Each row is a point on a landscape with many peaks, with its height.
A climber steps from a point to whichever of its 2 nearest points has the largest rise for the distance, and stops where none of them is higher. Distance is the straight distance between rows; heights are no part of it.
(542): [ 84 125 134 109 111 186  98 116 155 122 124 113  99 128 101 115 116 130
 165 177 103 108]  (h 71.8)
(512): [142 120 103 135 157  99 106  77 100  98 126 123 124 127 147 166 166 130
 107 187 123 148]  (h 42.8)
(647): [129  78 160 162 149 108 130 131 172 142 103 129  79 153 193 166 161 160
  72 110 102 139]  (h 52.3)
(224): [146 139 165 146 104  77 171 141 174  91 104 164 114 168 122 101 103 151
 150  91 106 116]  (h 63.8)
(344): [145 152 174 120 138 174 110 115 122  96 139 136 162  81 158 124 185 171
  88 147 128 145]  (h 4.4)
(127): [132  86  78 173 145 117 160 122 139 155 163 124 132 132  92 158 110 130
 101 175 133 134]  (h 64.1)
(104): [ 96  87 158 133 138  88 124 108 152 148 136 158  87 161 154 158 159 146
  92 116  73 136]  (h 48.0)
(546): [148 145 140 149 158  46 151 132  72  99 103 128 106 155 152  92  87  86
 119  62  86 148]  (h 61.2)
(911): [107 119 160 135 118  70 108  86 118 122 142 167 107 150 117 176 203 156
  90 120 100 155]  (h 45.6)
(650): [125  96 148 155 129  67 119 130 120 138 143 148 135 139 131  85 104  90
 166 111  67 152]  (h 75.4)
(166): [168  57 127 163 108 107 151 123 176 153  67 127  81 129 200 140 133 118
 102 129  98 157]  (h 59.0)
(182): [160 135  65 104 129 163 104 133  91 143 162 108 107 103 103 144 104  78
 163 147 210  90]  (h 73.2)
(245): [147 119  95 131 157 124  62 119 109  86 135 124 163 107  97 141 104 128
 150 204 115 104]  (h 36.7)
(420): [111 173 121  72 109 125 153 131  94 100 110 130 117 121 145 146 130 140
  85 102 128 111]  (h 43.9)
(908): [134 133 121  88  88  94 181  98 156 183 117 128 121 141 122 119 137 138
 163 105 143 119]  (h 12.2)
(655): [135 138 110 126 146 161 119  80 133 153 136 108  75 116 186 119 130 163
 126 154 179 103]  (h 58.6)
(893): [ 99 112 131 118 115  90  94 153 127 159 143 136 154 107  63 128 100 101
 185 113 114 140]  (h 76.5)
(102): [113 117 147 104  83 101 128 131 137  85  99 180 124 157  88 175 168 185
  70  83  91  98]  (h 26.3)
(63): [127 143 121 151 152 135 108 177 116 120 118  74 141 131 149 102  65 109
 171 139 165 139]  (h 34.8)
(263): [116 132 101 110 152 130 104 124 138 105 120 150 168 133 100 128 102 138
 149 174  93  81]  (h 35.3)
(120): [101 134 110  88 171 165  99 112 138  85 138 131  64 119  76 148 132  78
 170 162 157  86]  (h 60.1)
(62): [131 134 111 174 115 142 121  96 152 134 151 184 126 129 126 172 167 196
  78 121 159  77]  (h 29.6)
(509): [161  83 140 196 117 108 124 145 124 131 100 132 110 125 161  88 100  81
 158 121  88 174]  (h 69.5)
(494): [159 149 183 163 146 136 148 142 120 121 128 107 176 158 198  51 115 124
 125  78 100 162]  (h 47.3)
(585): [186 143 117 151 154 102 114 142 108 136  54  78 175 112 182  82 110 132
 136  91 158 176]  (h 31.4)
(403): [110 134 133 125 120  88 175 145 127 128 125 123  73 141 111 143 108 102
 105 100 110 138]  (h 66.6)
(45): [145 109  91 156 104 182 154  84 144 138 162 148 163 141  91 156 193 154
 111 168 153 118]  (h 70.1)
(591): [101 171 117 106 145 112 144 114  74 137 125 120  75 135 182 157 109 151
  53  91 129 114]  (h 49.3)
(745): [132  75 157 107 136 134 131 192 128 149 176 111 205 143 129  92 127  76
 137 145  68 154]  (h 62.8)
(11): [106 150 134 144 185 115 158 115 123 138 148 118  72 138 156 153 106 150
  66 106 144 112]  (h 56.1)
(256): [101 133 144 165  70 125 136 118 157 129 130 172 106 159 113 157 136 193
  79  90 112  99]  (h 27.7)
(602): [175  57 159 181 131  88 139 125 176 143  78 141  94 108 176  97 125 119
 123  99  82 158]  (h 63.7)
(331): [115 132 107 110  64 135 156 172 107 150 117 130 164 107  89 173 116  79
 114 119 117 139]  (h 58.3)
(756): [156 134 126 157  84  91 185 152 170 110 111 159 158 167  95 104 109 156
 149 107 147 119]  (h 58.5)
(440): [ 98 128 146 118 119  88 147 106 166 109 108 164  96 162 103 111 119 136
 164 113  79 106]  (h 70.3)
(323): [113 145 135 120 159  69 134 121 118  97  94 114  76 149 151 102 108 102
 140 105 105 169]  (h 69.6)
(794): [176 158 115 114 137 129 148 151 112 117 105  91 167 109 179 105 122 146
 135 130 192 141]  (h 25.0)
(636): [ 73  94 118 101 115 169 127  73 145 140 140 172 136 147  81 116 190 172
 136 156  99 130]  (h 78.9)
(60): [183 146  97 131 128 155 124 105 116 147 139  75  89 103 178 142 112 128
 134 151 196  95]  (h 69.4)
(856): [161 149  64  90 142 147 144 113 117 100 143 164 169 125  98 178 142 114
 110 130 148  44]  (h 32.7)
(863): [113 115 179 119 130 156 122 139 164 123 130 146 127 100 150 134 175 195
  65 123 109 148]  (h 5.5)
(291): [138 120  97  57 164 193 107 100 143 127 147 123 108 113  68 133 134  66
 178 112 183  58]  (h 56.0)
(84): [133 153 145 151 133 118 118 159 100 127 124 122 173  75 129  91  96 167
 115 101 137 174]  (h 65.2)
(444): [137 145 120 134 114 110  70 115  77 121 152 101 139 113 112 140 148  95
 170 182 148 169]  (h 39.1)
(637): [ 88 108 118 119 191 145 126  92 147 171 160 130  61 157 174 150 138 162
 102 142 146  98]  (h 49.1)
(736): [127 125 115 150 168 121 157 131 143 148 159 122 125 133 131 148  95 142
  99 143 135 107]  (h 58.4)
(416): [138 182 130 136 116 125 152 151 141  80 117 154 148 126 100 111 128 164
 160 117 170 120]  (h 53.1)
(787): [121 146 149  93  89 128 165 114 148 167 139 145 157 128 124 120 145 153
 129  96 121 110]  (h 9.9)
(35): [104 188 144  81 114 140 125 128 106 128 130 131 109 110 123 153 133 102
 130 116 137 104]  (h 40.2)
(357): [111 162  93 106 126 156 117 111 118 106 136 163 173 127  81 165 115 131
 119 132 109  69]  (h 33.9)
(832): [123 169 145 142 150 154 141 106 142  76 118 146 141 146 153 110 122 187
 106 129 110  94]  (h 38.8)
(788): [153 121  89 124 125 142  55 100  81 118 159 120 136 104  75 147 151  97
 169 196 142 123]  (h 37.8)
(141): [124  99 145 161 121  83 198 153 122 129 140 131  58 147 117  98  95 119
  97  85 119 170]  (h 74.5)
(825): [119 126  99 171  79 138 139 152 110 117 107 149 126 117 126 193 142 142
  59 144 131 136]  (h 53.0)
(699): [116 121 142 172 131 146 136 144 173  80  72 145 112 153 160 130 102 157
 100 134  85 117]  (h 34.9)
(904): [124 165 162 170 177 165 102 138  94 108 108 111 135  77 145 105 105 169
  69  88 125 167]  (h 57.4)
(87): [122  98 180  98 157 159 144 137 172 140 153 160 119  91 108 151 184 179
  63 106 140 119]  (h 6.6)
(878): [ 96 103 155 102 102 198  84  86 170 146 133 121 121 126  77 120 169 147
 172 168 100 124]  (h 75.6)
(506): [143 164 179 163 152 148 158 118 143  99 141 116 161 170 169  81 118 157
 108 101 101 133]  (h 42.7)
(884): [115 120 156 104 123 176 135 125 156 179 157 133 154  85 106 146 145 151
  98 101 133  93]  (h 8.0)
(621): [112 104 146 143 131  77  89 162 118 145 164 112 144 126  98 121  96  68
 176 147  99 158]  (h 80.8)
(95): [133 124 112 148  56 125 166 178  99 130 113 141 143 108 118 173 126 104
  78 136  99 167]  (h 55.6)
(483): [141 119 110 128 112 105 123 118 117 108 114 116 132 120 124 146 150 111
 137 189 113 175]  (h 41.0)
(68): [132 134  87  66 118 135  90 142  92 171 145  87 140 110  97 161 108  62
 172 118 186  83]  (h 66.4)
(136): [120 101  93 113 134  93 120  77 106 117 135 160 119 153 123 197 208 148
  99 162 110 142]  (h 44.3)
(817): [140 119 174 155 127 135 142 188  88 116 136 110 155 147 198  56 118  64
 137  97  94 178]  (h 53.5)
(158): [110 116 171 134 126 125 107 222 112 130 138 109 163 128 163  48 110  88
 159 111 119 192]  (h 59.8)
(309): [171 112 124 178 164 116  90 182 132 130  47  75 146 128 159  74  70  96
 162  92 129 162]  (h 37.0)
(246): [ 87 100 131 101 124 128 136  80 165 116 126 159 116 176  96 122 160 142
 146 153  81 116]  (h 75.7)
(338): [168 143  88 137 121 158  90 142 107 132 148  80 110 104 144 121  89 120
 177 157 223  92]  (h 84.1)
(81): [129  71  75 157 117 173 152  91 140 163 158 121 147 129  55 175 153 109
 114 162 160 119]  (h 67.7)
(768): [103 176 140 115 103 120 122 141 118 150 115  98  85 119 142 143  83  75
 171 128 151 123]  (h 34.6)
(170): [ 89 139 121  71 153 160 133 126 146 107 116 120  82 153  95 125 112  96
 170 160 116  90]  (h 65.4)
(537): [113 181 125 135 121 113 110 179  97 127 117  77 129 163 169  99  75  70
 179 102 164 145]  (h 27.8)
(8): [152 130  72 123 144 142 117  88 129 120 144 169 122 120 128 176 167 150
  82 150 157  66]  (h 31.2)
(897): [130 124  86 137 123 155 133  70 113 149 193 163 166 130  78 100 170 160
 145 150 164 123]  (h 73.1)
(830): [147 116 157 156 164 120  80 178 130 120  85  88 148 100 150 103  53 110
 149 111 104 146]  (h 41.2)
(424): [136 155 117  79  79 115 170 114 143 141  97 120 125 144 134 112 160 123
 182 133 163 153]  (h 15.0)
(240): [136  88 180 107 143 112 137 176 142 152 169 113 164 132 147  69 132 105
 158 131 101 170]  (h 67.5)
(763): [122 130  92  81  79 132 120 141  98 157 110  91 166 123  84 185 112  55
 156 118 135 108]  (h 61.7)
(896): [105 141 139 115 138 106 115 137 110 142 149 142 160  84  94 105 116 149
 142 117 132 151]  (h 71.4)
(559): [132 146 160 158 166 174 111 164 114 135 112  77 135  95 177 101  75 122
  92 118 111 164]  (h 48.7)
(630): [101 124 116 109 113 154 130  59 137 139 157 181 117 126  79 112 210 181
 136 129 157 122]  (h 76.2)
(900): [153 164 127  74 108 136 131 149 123 128 116  90 163 125 173  92 148 128
 186 138 203 141]  (h 19.7)

Where does a climber stop that starts at each point below?
(81) -> (636)
(768) -> (636)
(331) -> (338)
(756) -> (636)
(344) -> (240)
(120) -> (636)
(245) -> (621)
(102) -> (621)
(256) -> (621)
